Each row is a point on a landscape with many peaks, with its height.
A climber steps from a point to the highest of its 2 nearest points, and stops where none of them is higher. Distance is the straight distance between rows; heights are no part of it.
(754): [113 161 144 112 163 119  96 122 130  76 141 107 140 128  98 125 134 141
 102 141 130 159 145]  height 37
(416): [ 94  99 144  69  77 134 124 219 145 155 118 163 118 125 157 164  89 107
 175 119 144  96 120]  height 263
(637): [138  80 169 165 121 130 115 122 143 180  72 158  98 101 104 142  91 104
 138  85 137 186 133]  height 422
(814): [141 133 111  54 143 210 134 165 109 187 163  98 143 142 176 141  89 139
 172 189 134 130 128]  height 243
(524): [163 121 102  78 109 171  94 167 137 183 151 124 150 143 166 152  86 153
 167 195  93  83 116]  height 266
(190): [125 166 133 153 108  80 157 106 129  86 149 107 117 161  98 111 159 132
  84  82 133 118  90]  height 146
(772): [ 91  86 113 123 130 163 139  63 111 102 138 141  95 162 130 114 123 110
 154 140 138 204 178]  height 303
(439): [186 139  67  97 140 166 157 121 139 185 167  98 153 139 196 162  72 142
 174 149 121  60 127]  height 183
(210): [157 137 104 178 118 109 125  69 155  88 122 135 101 103 129 122 144 138
 104 103 140  93  78]  height 293
(478): [143 118 130 187 125  92 117 160 106 125 107 165 141 127 121  83  90 124
 143  87 121 122 129]  height 440
(58): [155 144  92  72 134 138 102 116  86 142 143 123 164 158 142 104  91 158
 103 138 122 107 157]  height 469
(389): [103 104 152 156 134 137  95 110 140 134 105 107 106 139  62 110 140 119
  77 148  95 199 119]  height 402
(643): [155 115 122 127 132 128 137 157 105 139 128 151 125 117 104 118 102 121
 101  87 122 133 113]  height 365
(74): [111  68 107 131 107 154 174 141  69 129  96 163 108 163 114  65  97 132
 157 120 106 142 140]  height 592
(141): [116 100 128 147  89 127 161 107 123 141 112 176 117 108  77 109 121 113
 106 112 119 128 124]  height 321
(84): [135 149  84  58 136 159 162 132 112 166 187 100 157 157 209 161  87 135
 172 136 151  84 162]  height 203
(944): [161 140 117 108  57 110 128 129 106 149 123 128 137 130 116 152 157 119
  86 120  85 143 123]  height 282
(871): [183 176  92  69 189 131 104 140  93 152 162  94 182 120 155 135  92 154
 108 144 138  76 164]  height 408
(803): [ 89  78 184 168 110 101 143 119 159 177  30 155  49  93 115 131 118 103
 132  95 110 185 153]  height 471
(407): [141 155 115 176 134  82  84 115 127 112 138 150 137 142  90 109 110 145
 101  97 126 119 140]  height 550
(305): [158 169  96  77 148 117 112 162 126 143 167  93 173 156 190 142 119 175
 140 143 116  54 149]  height 349
(667): [ 44  58 156 126 170 162 161 105 116 143  99 126  67 138  79 117 120 114
 117 133 116 215 146]  height 348
(741): [178 143 124 135 134 146 118 151 129 141 125 127 109  77 167 175 115 121
 152 104 161  93  64]  height 226
(954): [146 128 124 140 115 107 140 161 146 112 133  81 147 124 184 177 111 121
 127 138 112 141  95]  height 426
(631): [140 145 109  56 145 134 130 160  80 125 141  95 178 140 121 129 127 135
 102 151 121 128 126]  height 534
(775): [ 68  92 110 156  98  98 135 117 133  48  87 150 121 143 122  88 148 133
 126 148 109 139 142]  height 133
(484): [111 163 109 117 194 130 147  71 121  99 170 106 149 152 126  86 112 143
 126 123 164 144 186]  height 80
(82): [197 178 104 138 199 108 141 118 132 113 155  82 151  99 198 168 107 159
 137 104 148  67  88]  height 122
(37): [ 93 119 147  99 174 167 145  85 117 112 136 138 100 129  67  98 178 124
 136 158 135 132 126]  height 340
(820): [100 140 148 127 173 137  97  86 134 102 135 142  85 144  55  76 168 137
 119 148 186 133 108]  height 314
(191): [ 84  58 124 127  96 150 174 144 103 104  86 159  96 124 175 106 103 123
 176 134 111 137 112]  height 613
(743): [118 131 131 188 127  93  79  95 144 100 110 152 122 174  66  75 127 141
 110 127 164 161 152]  height 472
(200): [109 103 137 179 118 127 179  93 141 109 124 120 126 143 143 121 143  87
 145 122 145 190 128]  height 248
(884): [136 116 128 121 104 101  69 141 117 136 129 176 141  95 101 166 146 155
  95  97 116  96 153]  height 142
(782): [168 169 131 120 162 146 130 186 112 147 135  94 154 102 149 138 108 121
 152 122 149 107  75]  height 273
(934): [ 66  92 139 143 138 123 160 118 130  80 133 143 144 175 115  72 166 115
 154 144 136 156 161]  height 112
(678): [130  96 163 114  65 127 129 138 124 168  52 143  92 118 107 120 146 120
 101 131  67 152 133]  height 342
(406): [139 118 108 114  78 151 137 170 156 160 138 113 146 116 173 192  94 126
 137 130 106 103 130]  height 375
(470): [206 150  95 122 166 137 121 149 143 160 155  93 139 114 205 173 101 155
 161 131 138  45  92]  height 156
(508): [126 178 176 190 129 102 124 130 154 121 140 114 118  75 110 180 186 114
 110  79 122 145 107]  height 81
(573): [124 206 125  99 193 127  92  78 127  93 166  85 140 130  95 124 151 156
  72 129 161 135 128]  height 53
(554): [132 167 144 180  98  92 121 126 150  81 104  99 122 137 124 105 171 135
 101 132 118 152 100]  height 177
(773): [135 115 104 100 141 123  63 170 127 153 134 170 160  89 130 176  95 142
 133 104 124  81 163]  height 170
(732): [ 54  68 133 132 185 159 148  89 118 101 127 122 107 171  90 113 130 118
 143 156  99 207 176]  height 326
(826): [ 86 111 150 176 126 119  96 104 168 112  94 124  87 172  50  54 122 133
 103 147 108 200 139]  height 432
(446): [111 139 115  87 136 154 176 160  84  99 141 105 158 156 150  87 126 149
 153 166 114 116 123]  height 629
(565): [112 138 176 150 100  76  98 127 157 131 119 175 114  95  86 161 150 150
 112  60  93 127 156]  height 138
(785): [181 193 100  76 120 146 104 160 129 171 166 122 127 124 172 210  95 166
 144  76 145  53  88]  height 244
(492): [165 149 133 130 169 149  95 119 125 168 180 113 160 101 116 154 108 113
 104 145 126 136 152]  height 35
(553): [122 129 104  97 125 121 118 161  87  85 108 141 165 138 154 104 137 144
 159 159 142  68 129]  height 516
(158): [105 154 154 143 121 107 160 120 142 110 145  92 120  98 116 169 155  91
  97  96 140 163  81]  height 102
(292): [144 116 106 111 100 166 171 188 136 151 167 107 157 145 197 148  82 102
 178 166 103 110 132]  height 339
(73): [165 172 101  99 105 108 147 110 122 151 163 120 154 158 145 169 154 133
  93  97 110 113 148]  height 256
(596): [180 144 100 136  92  99 117 168 148 150 148 123 156  86 176 195 111 143
 123 101  89  75 130]  height 335
(364): [ 89  84 119  77 100 170 161 198 124 144 143 139 137 142 182 153  75 128
 190 161 133 129 138]  height 304
(856): [176 142  77 105  88 133  85 167 130 145 142 125 166 149 188 140 117 161
 152 180 119  35 129]  height 299
(405): [ 89  52 149 149  97 117 150 117 138 115  51 165  76 108 152 112 116 106
 151 119 112 158 145]  height 532
(710): [ 96 108 158 168 129  96  98 137 159 114  87 177 130 121  94 101 191 125
 137 142 121 114 154]  height 180
(76): [133  79 145 118  92 132 118 178 145 163  94 162 119  93 151 147 116 105
 168 119 130 119 134]  height 228
(105): [152 146 147 142 136 125 111 113 134 162 156 106 150 108  78 137 160 121
  78 107 126 139 148]  height 48
(192): [124 128 145 181 142 121 107 118 150 103  76 138  84 130 100  97 120 106
 125 124 161 192  71]  height 377
(865): [159 123 155 107  50 126 121 141 124 160  86 143 103 138 147 138 134 138
 113 122 120 148 105]  height 311
(284): [166 156  96 101 138 130 108 153 139 167 182 119 143  86 144 207  85 137
 115  95 118  96 103]  height 289
(690): [ 97 148 157 175 107  98 118 110 171  81 136 150 120 134  97  87 201 115
 129 144 134 132 126]  height 202
(619): [123  99 156 139  88  98 103 119 149 143  79 121  95 120  80 152 137 130
  66 138  58 179 158]  height 370
(26): [170 159  78  88 134 123 183 116 103 148 189 106 168 137 183 150 105 125
 117 102 133  77 155]  height 229
(604): [112 128 117 116 126 133 148  92 108  91 123 120 115 170 164 109 144 113
 146 130 169 193 134]  height 275
(943): [128 104 133 134 141 169 168 151 105 131 120 102 133 130 123  87 146 124
 145 169 109 147 123]  height 548
(588): [148 114 110 142 167 127 101 135 113 110 133 151 147 105 138 104 126 130
 149 149 137  87 133]  height 425
(555): [ 93 112 187 162 115  99  97 126 170 162  90 166 105  97  92 150 171 107
 115 118 108 147 150]  height 160
(87): [185 163 121 108 189 156 112 122  96 130 134  85 139 119 174 130 123 120
 138 156 157 107  97]  height 325
(266): [129 100 141 157 113 119 108  86 125 121  87 163  90 157 105  74 155 138
 132 114 161 172 120]  height 424
(811): [101  94 140 138  97  98 121 154 118 104  92 161 136 117 141 111 163 118
 139 156 100 114 142]  height 157
(534): [ 70 165 138 136 161  76 101 136 160  74 158 133 156 157  66 120 114 146
  83 114 134 149 138]  height 22
(671): [ 68 117 166 176 126 128 161  80 164 102 118 126  85 144 105 104 175  99
 134 152 149 170 116]  height 227
(450): [ 98 140 118 158 160 122 144  72 142  95 154 136 150 171 101  53 146 118
 125 132 160 134 167]  height 95
(362): [129  97 111 106  74 127  87 177 134 168 110 206 117  84 135 165  93 158
 158 113 120  71 140]  height 200
(883): [102  67 173 155 137 141 153 105 121 158  91 132  73 132  79 135 119  75
 115 110 151 207 127]  height 379
(397): [137 111 151 134  79 141 168 168 120 136 131  96 135 130 171 156 138  88
 146 149 129 163  88]  height 487
(142): [113 192 129  92 170 132 137  30 132 105 164  64 141 160 115  93 127 153
  91 145 161 156 152]  height 68
(180): [162 161 102 159 152 113  95 101 121  71 129 126 119 108 137 129 151 144
 128 134 150  70 110]  height 350
(310): [108 133 158 124 140 159 183 178 104 139 121  85 124 122 130 134 155  87
 141 138 136 146  84]  height 549
(845): [151 161 123  84 174 132 112 136  89 103 137 107 167 114 176 112 129 164
 166 140 168  49  97]  height 404
(163): [ 99 149 144 132 121 131 187 116 145 129 137 105 120 141  65 119 167 113
  77 115 114 149  90]  height 120
(161): [119 109 108 109 165 162 135 106 106 132 137 163 128 126 109  95 158 110
 150 143 145 103 165]  height 371
(370): [133 176 168 187 127 105 130  93 166 133 169 122 151  97  83 129 155 111
 118  94 137 131 121]  height 63
(810): [148 103  98 146 101 149 145  64 133 112 119 150  96  94 116 128 117 139
 104 126 119 106 118]  height 292

Where does a climber stop that starts at each point below?
(773) -> (406)
(439) -> (407)
(524) -> (446)
(754) -> (690)
(105) -> (690)
(772) -> (191)
